Each scene shows the same named points in several views. A view is turned or mirrored, and shifted as a whole, has a little noise and may leave points out.
In the rows, zero is written as 128.

Scene 1
View 1
foz: [146  94 140 116  78 168 117  90 121 136  75 134 123  66  84 125 164 147
 129  77 137 123  91 125 114  99 208]
zipam: [ 99 107 103 180 122 161 159 126 105 112  66 132 126  83  69 171 184 125
 145 127 134  79  90 165 106 157 154]
Buzab: [144  77 125 135 102 149 140 111 139 129  94 138 132  54  96 125 157 131
 155 130 127 112 113 122  87 135 183]
mume: [165 108 125 128 121  88 168  89 155 125 141 148 122  61 111  98 132 142
 110 141 134 130 158 142  91 151 117]
kes: [125 116 103 151 101 164 119 120 101 126 111 149 108 104  48 132 174 133
 128 127 137 104  83 173 111 122 195]
daneb: [134  97 128 151 130  97 190  87 142 108  93 131 136  35 135 136 143 136
 116 113 145 104 152 136  96 156  85]
simu: [172  75 149 106  78 117  99  97 125 127 114 133 130  54 105 117 139 147
 107  85 143 143 139 104  98  80 171]
pesu: [139 110 104 159 129 136 181 120 154 121 104 137 125  84  72 139 168 137
 151 180 109 106 119 150  88 196 160]
fime: [121  93 118 158 120 139 158 108 120 117  91 142 125  55 101 136 160 124
 137 117 142  92 113 149 100 139 138]
Bobu: [143 121 107 149 118 110 136 119 120 118 138 142 115  99  66 134 158 140
 102 138 134 121 132 164 101 136 143]
sog: [136 127 108 137 109 148 142  93 117 133 131 160 104  91  69  99 153 134
 112 122 143 112  99 184 120 124 169]
lem: [123  99 117 174 131  87 166 127 121  95  99 118 136  66 102 176 164 133
 109 130 137  98 154 143  92 161  86]
Kupe: [133 117 100 149 111 146 128 124 113 126 136 153 109 103  55 121 163 125
 129 150 133 106 103 178 102 133 181]
Zugi: [124  87 110 157 110 177 138 131 123 129  86 140 125  75  69 143 177 124
 170 146 124  95  84 145  93 146 207]
pur: [152  71 120 127 100 129  81 131 106 130 165 163 117  73  88  95 137 109
 131 135 144 115 127 149  85  84 181]
fuge: [186  90 150 103  83 101 119  94 148 128 121 126 128  64  98 116 140 160
 105 108 128 155 150 101  96 107 171]
Tupi: [133 119 103 160 122 113 139 126 112 114 133 141 116  99  68 144 161 133
 109 146 135 108 128 169  99 142 134]
gidal: [122 123  99 155 111 173 146 115 115 132 107 154 109  98  52 126 173 132
 143 139 132  99  79 178 111 144 195]
Luno: [164  60 127 127  93 141  97 144 142 131 123 136 134  72  76 127 155 130
 162 157 112 125 126 105  72 125 218]
bep: [171  75 155 110  81 112 110  94 133 124  97 121 134  54 108 133 144 155
 109  85 135 144 144  96  96  94 166]
Fom: [124 111 116 166 129 106 180 100 125 105  90 130 129  60 105 154 161 137
 109 115 143  97 137 154 103 158  93]
lup: [166  90 119 129  98 124  99 134 127 128 144 140 119  95  64 124 154 137
 125 151 122 131 129 133  88 116 196]
pomi: [152  78 144 124 105 102 149  83 138 122 111 142 134  32 136 109 131 135
 115  98 146 122 150 119  93 117 120]
nus: [168  96 118 129 111 117 140 117 153 130 144 149 122  81  80 106 144 140
 134 166 117 134 138 135  82 150 177]
View 2
bep: [128 105 145 116 121 141 147  65 143 153 143 170 138 122 130 199 125 154
 137 168 117  91 108 161 101 140 119]
Bobu: [168  31 136 145 112 128 159  98 178 124 105 125 103 139 153 145 130 112
 120 156 158  92 135 175 131 160  76]
fime: [160  39 143 125 130 143 139 110 159 140  57 136 126 142 151 151 104 133
 130 135 131 121 123 185 130 125 128]
Zugi: [165  66 134 153 105 196 144 134 135 114  62 102 113 145 133 130 100 121
 159 133 138 112 125 175 121 170 159]
gidal: [185  42 145 169 101 191 140 122 150 110  73 102 110 124 158 105 112 108
 155 145 152  97 148 196 146 164 125]
lem: [145   6 128 111 126  94 155 110 182 141  50 147 125 171 133 158 106 136
 100 136 155 105 100 168  99 126  87]
Fom: [153  10 140 115 129 107 144 107 177 149  48 155 134 151 157 146 104 139
 109 140 148 108 109 192 117 110  91]
Kupe: [183  43 137 159 109 165 151 110 161 110  95 103  93 135 154 130 125  98
 142 149 150 103 151 179 146 172 105]
kes: [179  41 145 169  99 184 133  98 150 114  87 110 102 119 142 123 116 109
 156 153 156  83 155 181 147 167 127]
simu: [137 107 147 124 125 146 145  59 145 153 152 162 123 116 136 204 136 144
 141 170 115  96 126 160 119 143 122]
sog: [185  45 152 155 118 164 142  96 164 127 102 126 106 111 178 132 127 112
 143 156 137  97 158 201 158 147  97]
pomi: [144  82 147  97 146 115 153  82 166 160 112 167 134 133 163 195 128 145
 117 147 104 124 114 184 117 115 110]
Buzab: [154  88 138 129 121 172 153 120 144 129  95 125 125 142 146 158 113 132
 146 137 118 124 113 181 112 153 143]
Tupi: [171  19 135 143 113 128 160 105 178 124  85 121 102 146 149 140 123 110
 117 147 159  97 134 173 130 156  81]
Luno: [151 116 121 138 112 179 175 116 141 113 133 103 106 151 127 176 127 117
 149 145 121 120 113 150 103 193 140]
fuge: [138 109 141 121 120 141 168  80 155 145 166 163 129 124 154 188 139 144
 131 173 119  96 108 175 102 156  93]
zipam: [162  10 136 152 105 164 130 127 149 125  24 119 121 146 129 115  90 127
 144 132 162  98 126 180 124 142 139]
pesu: [169  47 122 133 107 152 175 160 170 109  69 112 126 167 165 108 107 117
 125 128 148 123  93 199  98 168  96]
pur: [175  85 137 138 134 152 154  76 158 121 133 101  80 128 143 198 146  99
 139 148 111 125 164 148 158 171 127]
foz: [147  96 158 149 111 194 125  81 126 144 115 151 134 104 142 156 113 147
 168 164 124  85 133 184 127 143 148]
lup: [157  82 131 143 112 154 166  93 153 119 137 118  97 140 130 174 137 112
 137 157 133 101 133 151 121 183 109]
View 3
sog: [ 70 130 154 156 102 109 122 151 109 119 123  98 167 120 118 145 164 173
 120 111 141 106 174 106 145 174 116]
pur: [ 85 132 142 100 100 117 144 158  65 123 156 142 166 111 137 111 184 148
 151 127 165  65 163  88 107 169 135]
bep: [103 127 153  70 110 106 150  86 131 140 149 127 146 100 180 109 206 171
 150 161 152 112 159 123 105 142 138]
Fom: [ 85 115 169 140 127 144 122 122 133 118 135  70 126 134 158 153 214 203
 140 123 149 145 148  98 195 225 167]
Zugi: [ 95 123 163 169 105 121 173 139  95  82 175 122 126 137 145 144 209 147
 122 108 116 105 115 107 164 141  98]
fime: [ 86 123 173 144 117 124 136 125 106 112 148 101 133 128 149 139 219 180
 141 123 135 132 138 104 170 201 133]
lup: [ 97 123 136 100 106 129 158 136 105 112 154 130 145 120 162 125 172 153
 131 122 164  73 153 100 123 143 146]
Bobu: [ 88 121 135 132 114 141 132 151 124 108 139  85 147 127 146 148 159 178
 124 106 168  95 165 100 160 181 158]
fuge: [ 94 128 147  64 101 113 153  86 152 150 120 127 145 118 174 118 181 161
 129 149 163  98 177 107 119 148 154]
daneb: [ 84 118 182 109 124 141 124  97 138 141 120  87 120 140 163 140 230 191
 144 141 151 144 160  86 193 240 174]
mume: [ 75 122 165  93 105 137 130 117 141 146  96 111 136 149 148 137 181 162
 122 129 167 103 189  73 175 213 175]
lem: [ 98 110 155 129 137 164 133 127 130 107 155  71 113 135 178 148 212 203
 146 121 165 132 141  98 197 222 192]
nus: [ 84 124 152 108  95 139 163 130 123 120 123 132 129 151 148 137 172 136
 111 114 159  74 166  80 163 165 155]
pomi: [ 84 125 179  78 113 117 129  93 123 156 118 119 141 123 161 116 221 177
 153 156 153 126 173  94 146 210 157]
Kupe: [ 80 125 140 162 106 127 144 167  99  94 149 103 153 127 129 150 163 163
 118  97 147  88 152 101 154 160 126]
Buzab: [ 91 124 173 126 103 118 164 111 110 113 150 134 124 138 155 132 214 148
 131 129 129 109 137  99 155 160 117]
simu: [ 97 128 154  65 108 105 143  94 125 147 140 131 157 101 169 108 197 169
 148 160 158 105 169 118 101 151 138]
foz: [ 92 131 160 126 104  85 153  98 126 125 148 122 157 102 153 125 200 171
 134 144 120 123 148 133 115 126  87]
kes: [ 86 128 142 173 108 113 143 161 100  89 166  97 159 112 129 149 169 173
 122 103 135 102 141 123 143 138 103]
Luno: [102 125 147  98  95 130 187 119 101 104 165 158 126 136 166 118 196 124
 125 124 147  69 135  91 132 126 129]
View 4
Luno: [146  91  88 138  99 152 146 157 109 100  96 126 121 142 104 176 150 136
  71 105 106 161 162 128 157 113 120]
sog: [106 115 114 132 113 151 115 145  78 108 115 151  49  90 153 136 129 104
 140  83 112 181  96 156 158 127 118]
Fom: [104 115  99  94 147 166  48 156 104 152 146 154  90  99 123 126 161  83
 136  97 161 127  79 140 176 113 159]
zipam: [126 117  74  70 132 164  65 141  78 118  92 147  79 108 168 125 140 110
  97  85 151 158 111 144 222 114 158]
Kupe: [117 115  92 118 105 148 112 142  81 110  96 154  65  96 142 137 158 123
 122  81 104 197 117 158 178 115 116]
foz: [149 101 110 148 112 172 124 150  88  92 102 128  88 130 159 157  63  91
 109  98 113 133 127 126 156 134 143]
fime: [119 107 114 100 128 156  85 153  99 116 112 138  91 112 127 140 135 102
  98  98 145 142 103 146 164 133 152]
lup: [145 105 100 145 104 155 124 151 106 111 103 151 113 122 106 158 156 117
 115  97  83 164 138 148 149 122 120]
kes: [138 119  88 118 108 159 106 138  71  97  81 155  64 103 167 137 125 116
 118  80  97 186 123 155 192 122 128]
Bobu: [120 121  95 132 117 156  89 147 100 135 122 163  87 100 121 138 174 103
 147  88 104 171 104 152 165 112 123]
pur: [134 106 139 132 102 135 132 149 103  93  87 150  97 108  94 154 154 120
 100 102  77 176 124 169 118 157 122]
nus: [113  99  91 145 108 151 135 164 109 126 136 136  95 117 103 162 177 123
 114  97 122 172 127 135 149  97 106]
gidal: [121 113  82 106 108 153 113 143  67 103  92 144  50 100 174 138 130 126
 111  77 125 192 117 146 200 111 122]
simu: [150 100 133 169 113 169 121 157 116 110 120 138 121 133 103 163 102  83
 122 113  89 115 122 136 113 141 142]
mume: [ 89 102 116 146 125 153 106 169 117 148 172 141  92 104  90 151 176  94
 142 102 144 145  86 137 123 107 122]
lem: [116 119  87  92 147 169  38 154 116 163 135 159 114 109 102 131 189  89
 129  98 149 124  92 144 184 107 160]
pesu: [ 98 105  56  99 121 159 102 160  97 142 139 134  82 111 129 146 184 129
 102  87 165 175 117 125 202  75 120]
bep: [155  98 120 169 120 178 112 159 122 121 128 136 129 143 104 164  99  79
 121 111 102 104 126 122 123 129 148]
Buzab: [128  95 101 115 117 158 122 160 100 107 114 121  99 128 124 159 128 114
  79 101 146 146 129 125 164 119 140]
daneb: [ 91 106 116 103 153 161  60 166 118 156 165 138  97 109 101 136 156  78
 124 105 179 108  72 133 145 117 159]
Tupi: [118 122  92 112 122 157  76 148  98 138 114 164  86  96 125 131 184 107
 139  82 111 173 104 158 177 110 129]

Which points are out of place in each view (at most two, in the order of its rows)? Write none if all are in place.
view 1: lup
view 2: none
view 3: bep
view 4: fime
